Points, in no order, along strands that fork, close into loops and pass close to each other.
Two points are linked if the straight distance between their rows is under 49.5. Some points are linked to none.
J_565: [ -9 -13   7  13  13  -8   3   0 -19 -27   8  14  14   7 -15  -4   0 -10
  -3   9]
J_284: [ 17  -9  -4   5  31  23  -3  26 -15  -4  32 -18 -17  23  10 -22  25   7
  16 -20]
J_672: [ 13  -1 -13  11  21  11  -1  -1  19 -15 -15 -17  -8  -2 -11 -17   9  14
  17   0]
J_4: [ -7 -13   3   0  15 -22   4  12   3  -2  -9  10  17   0   8  -9 -10  20
  17  -5]
J_102: [ 10  20  -9  -9  -7   9   6  14  25  -6 -26 -23 -18 -15  -9  -8  -1   6
   7  -6]
J_93: [-14   7  14  -3 -13 -16 -11  -4  -3   3   6  -1  14 -21 -17 -27 -18   8
  17   7]
J_297: [ 17   4 -20   2   1  11  11  14  18  -8 -25 -25 -17   8 -10 -10   5   7
  17   2]
J_271: [ 19  23 -20  16   9   4   8   6   7  -4  23  -7 -27  25 -13  -9  36  -3
  36 -12]
J_235: [ -3  -1  -2   1  -7 -15   5   7   3 -15 -14 -13 -19  -9 -25  11 -18 -16
   3  -3]
J_789: [ -1 -34   4  -2   8  -2  -7  -2  -9 -21  17  13  19  16   3   2  -1   5
 -10  16]
J_176: [-25  18  17   1 -16  -3   8   4 -10  -5   4   5   6 -24 -11 -24 -13   5
   7  -5]
J_575: [  1 -18   7  -1   2  10   4 -18 -12 -10  16  21  22  11  14   3   4 -14
 -24  10]
J_927: [-22 -30  14  -5  18  -7  12  -8   4 -19  14  12   6  19  34 -20   2 -18
  -8   0]
J_471: [ 15  16 -13  12  12  -1   4  -2  11 -10  18   1 -17  26  -4  -8  36  15
   8 -11]
J_861: [ 20  25  -3 -15  -6 -21   2   7  19  17   4  -3  -1  -5  -7   3  -8 -11
   4  -7]
J_398: [ 15  17   7  -9  -6   2  12  10   1  26  -3  -8   7 -11  -2  -6 -21 -18
   0 -17]
J_787: [ -7  34   8  -2  -6  -4   1   5  -4   5  -9   7  -1 -29  -3   7 -11  -5
 -15   2]
J_330: [ 10  -3  -5  -1  13 -29   2   1   1  15   2   9   6  23  19  18  -9 -13
  -3 -14]
J_634: [ -1   3  -5   3  -8  25 -17 -34  29   1 -24 -17  -8  -8 -13   5  26  16
  -1  18]
J_577: [ -8  -8   8  -1  10  -3  12  28 -11  -1 -22   2  26  -8   6 -13 -20  17
  10   6]
J_685: [ -5  27   1  -6 -16   4  -1  10  17  -3 -21 -20 -25 -34  -9   1  -3   3
   1 -12]
J_662: [ 20  -3   0 -22   2   8  14  -4  17  19  -6  -8 -11 -11 -10  10 -11   2
 -17  12]
J_670: [ 12  24  -3  -2 -30 -27 -16  -1  10  -7   8  -8  -5 -18 -26  12  -4 -11
  23 -11]
J_818: [-19  -7   4   3   7 -24  -4   1  -8  13 -11   8  13   8  26   4 -16 -19
  -5 -16]
J_928: [-19   4  16  -5  -9  17  27  11 -20  19  -5  10  20  -7  10 -23 -10   1
 -12   0]
J_142: [-15 -32  24 -11  16   8  -4   8   0 -35   8   7  29  14  34 -19   3 -22
 -20   3]
J_972: [ -6  18  -5  -7 -23  14  -5   5 -17  44   3   5 -10 -25  15  28 -11  11
  -6  11]
J_72: [ -2  -5  -4   6   1 -11   9 -18  -7 -15  17   8  -8  15 -19  -4   6  -8
  -2  10]
J_173: [-10  -6   7   1  -9 -11 -11   4  -2 -17  -8  -8  -7 -22 -25  15 -19  -1
   1   6]
J_295: [-16   1  24 -10  -8  -7   5  -5  -5  33  15  19  15 -23   2   1 -10  13
   7 -13]
J_872: [ -3  10   0   4  11   6  20  -1   4   7 -18   2   4  -7   9 -29  -2   8
   5 -16]
J_709: [ -6  -2   3  11  38 -16   8  18 -11 -24  15  14   4  26  19 -15  14   3
   1  -2]
J_871: [  6  12  10  -7 -24 -15 -19   9   7  -2  -2  -6  -7 -35 -31  25 -16   1
  17  -3]
J_63: [ 24 -14 -15  10  36  23 -11   0   7  -6  15 -15 -26  30   0   2  43  13
  15  -3]
J_165: [ 20   4 -25   0 -23  16  -9   5  15 -10 -15 -17  -9  23 -20  13  17  14
  -1  18]
J_24: [ 21  28 -11   4 -20 -11  -4  -7  12  -5   2  -8  -6  -9 -29  -9   7 -12
  34  -4]
J_474: [-24  11  16 -12 -20  12   4   8 -23  41  11  17  12 -26   8  11 -16  13
  -4   6]
J_434: [ 20  31   4 -21 -16  -1  -7   0  16  25   6  -3  -6 -29 -17  14  -2  -2
   0   9]
J_802: [  3   5  -5   5   0 -20   3  -4 -11   1  25  -2   7  14 -15 -37  -5 -10
  29  -1]
J_652: [-23 -13   9  -7 -21 -18  -9  10 -11 -10  11  16   9   2  17   8 -12   8
 -23  -3]
J_589: [ -6  16   9  -1   1   4  14   3  -8   0  -7  12  11  -5  13  -8  -7  -2
 -19 -10]
J_759: [-13 -35  -5   7  22  -6   7 -16   1 -19  21   9 -18  24  36  -6  14 -14
   6  -4]
J_37: [-12 -23  -4  -9 -20   8   3  12 -21  -5   5   6   5  17  26   4 -11   5
 -29  -4]
J_798: [  5  -2   3  10  10 -18  13   1 -11  -2  -3  22  16  -3  -8   5   0  20
  22   1]
J_355: [ 16 -22  -9   7  41  20  -3   7   1  -9  21 -18 -20  22  12 -19  29  11
  15  -4]
J_315: [  5  16 -15  -5 -41  -2 -35   8  20  -6  -8 -20 -11  -4 -24  23   5  15
   5  16]
J_660: [  3   6 -12  13  24   0   0   2   7 -19  10   9  -6  25  21  -8  27   7
  -7 -12]
J_799: [ 22  29 -14   9  -9   1   6  -4   9  -9  17  -3 -12  14 -26 -17  22 -15
  30 -14]
J_641: [  7  -3   5 -24  -3  14  12   5  -1  21  -1   4  -1 -19   3  21 -17  -2
 -26  15]
J_10: [ -5 -26   0   3  19  10   6 -12   7 -12 -14  -8  -7   0  15 -10  -5  -7
  -9  -9]
J_755: [  2 -22   9 -10  30  -2   1  16  -1 -19   0   7  22  15  27  -2  -7 -16
 -25   5]
J_462: [  6 -33 -10   5  27   1  -6 -18  11 -11  15  -1 -12  25  26  -1  18  -8
   3   0]
J_885: [-12  -7  12  15  -5  -7   3  -4 -29   1   7  20  26   2 -20   6 -11  -9
   5  10]
J_816: [ -3   1  17 -14   4  -5  14  -4   7   7   3  -7  -1 -11 -12 -13 -17 -16
  -2 -22]
J_714: [ 17 -30 -15   1  21   6 -20 -27  16  -5   3  -6  -4  20  14   2  15   0
  -5   7]
J_52: [ 24 -22  -7   3  29   9   2  16  -4 -18   5  -3  -1  22  -2  18   6  -6
 -10  -7]
J_773: [-33   6   9  -6 -21 -11 -18   5 -14   5   7   7   8 -17  14   5 -18   7
 -17   3]
J_716: [  3  -3 -11   5   5 -21  -1   1  15 -17 -15 -13 -24   5 -24  10  -5  -7
  17   8]
J_289: [ -4  -1  11  -1  -6 -21  -9  -2  -7   2  15  -1  28   3 -13 -30 -14  -1
  21   4]
J_208: [ 13 -13  -8  -3  -2  14 -29 -25  26  -6  -2 -15  -6   5  -3  -5  18  18
  -6   9]
J_726: [-10  11 -10   2 -22   3  -2  -8  -7  23 -13   7 -17 -15   7  32  -5   6
 -12  15]
J_813: [  7  11 -12  16  27  12   4   0   2  -7 -18  -9  -5   6   6 -30  14  11
  19 -17]
J_211: [ -4 -10 -12   1 -20   4   8  14 -20   4   4   0  -2  18  10   0  -9   3
  -8 -14]
J_174: [  3  -9 -19  15  19 -15   9   9  12 -19  -5 -11 -30  25 -11   7  10   1
  16  10]
J_915: [-19 -11   9   8   5  -9  -5   0 -21  12 -22   9  12  -7  16  16 -23 -19
   0  -9]
J_231: [  9   9 -17  -7 -33   6 -27  -5  29   1 -14 -25  -4  10 -25  25  25  18
   9  22]
J_240: [ 22 -30   0  -5  32  11  -4  20  -4 -17  12   0  14  22  15   5  -1 -10
 -23  -4]
J_53: [ 16   4 -17   4  -6  16   6  -7  11  -4 -13  -4 -12  13  -9  16  19   6
 -14  13]
J_282: [ 21  -6 -10   7   9  12  -2  -1   6 -17  -4   1  -3  14  -7  15  13  -2
 -12  -1]
J_404: [ 10   5  -2  -5  -5   1 -27 -15  16   3  -2 -10   3 -11  -5   3  -2   6
 -11  10]
J_448: [  4  16  -5   4   0  -2  16  -8   2  20 -13   5   4 -14   4 -17  -5  14
  18   3]
J_821: [-21   7  26  -1  -7 -15   6 -10  -9  21  14  20  24  -6   0  -6  -5 -10
   1 -12]
J_689: [  1  -2  -9   5   5 -13  14 -13  -5   2  21   0  -8  18 -10 -23   0 -11
  14   3]
J_377: [ -7  12 -14  -3 -29  10   9   6  -9  18 -13  -7 -29  -7   4  19 -13  -5
 -20   3]
J_393: [  6  22   2  -8 -16  11 -28 -19  17  16   3  -9  -6 -25 -10   6   3   4
  -8   0]
J_889: [-21 -12  22   2  -4  23  -6   1 -33   5  -9   3  22 -19   3  11 -18 -24
 -22   8]
J_866: [  1   0   9  -2  -5   0 -15 -15  -3  31  -1   6  10 -26  13  12 -15  10
   4  -2]
J_541: [ -9  40   6  -7 -18 -12  -1  24   6  -3 -11  -1 -10 -33  -9   5  -9   4
  -3  -5]
J_770: [ -7  -5 -20   0 -27  13  13   1  -5   5 -14  -7 -26  12  10   7  -2   5
 -17 -12]
J_408: [ -7  -1  11  12   2  22  -9 -12 -26  -7 -14  13  21 -16  13  16  -3  -9
 -23  10]
J_728: [ -7   7  16   1   3 -19  -2  -8  -4   4  25  17  23  14  10 -19   9  -6
   3 -19]
J_504: [  9  11   3   2  -1   4  24   0  -8  16 -11  15  14 -17  -8  -1  -3  19
   6  12]
J_990: [  1   3  -7  10  -3  25   6 -27  15   7 -24  -5 -10 -12  -9  12  18   9
  -7  16]
J_135: [ -1 -13  14   4   7  19  12 -15 -16 -10  -7  24  28  -1  33   7   8 -11
 -22   2]
J_779: [  8 -16   5 -15  -3   7   9 -11  10   9   5 -12 -13  -9 -15   0 -14  -7
  -8 -10]
J_719: [-50   3  32 -10 -22 -10 -10  15 -16  21  14  12  21 -15  14  -2 -17  -3
  -8   6]
J_749: [-17  -8   7  11  -9 -14   1  -5 -29  12  -8  21  18  -3   4  22 -18  -7
   3   8]
J_756: [  8  -4 -18  12  21   6  -5   8  18 -19  -2 -25 -32  31 -12   7  36   9
  18  10]

A piece is two or more points that can be reached from each other along the links. Count, over all rows, the pieces, the separate loops (a circle has one, a figure eight two, a Y none), the forks (points with three links) and the tips (points with one).
pieces -> 5
loops -> 2
forks -> 6
tips -> 12

A fork is a point with three links, a tip a point with one. Leave the first point through the second and follow the links. Name the first fork or tip that comes.
J_211; J_770 -> J_295
J_471; J_271 -> J_284
J_927; J_142 -> J_53
J_972; J_726 -> J_719
J_284; J_355 -> J_709
J_755; J_142 -> J_208
J_176; J_93 -> J_565
J_393; J_434 -> J_641

A tip is a point with one link. Name the tips that can be reached along the links from each point below, in the order of the rows.
J_52 -> J_315, J_641
J_589 -> J_577, J_928
J_174 -> J_284, J_709
J_377 -> J_866, J_728, J_719

Name the points in between on the shortest way along the links from the first point to the second, in order.
J_289; J_575 -> J_802 > J_689 > J_72 > J_565 > J_789
J_173; J_660 -> J_871 > J_670 > J_24 > J_799 > J_271 > J_471
J_685; J_4 -> J_541 > J_787 > J_589 > J_872 > J_448 > J_504 > J_798
J_770; J_728 -> J_377 > J_726 > J_972 > J_474 > J_295 > J_821
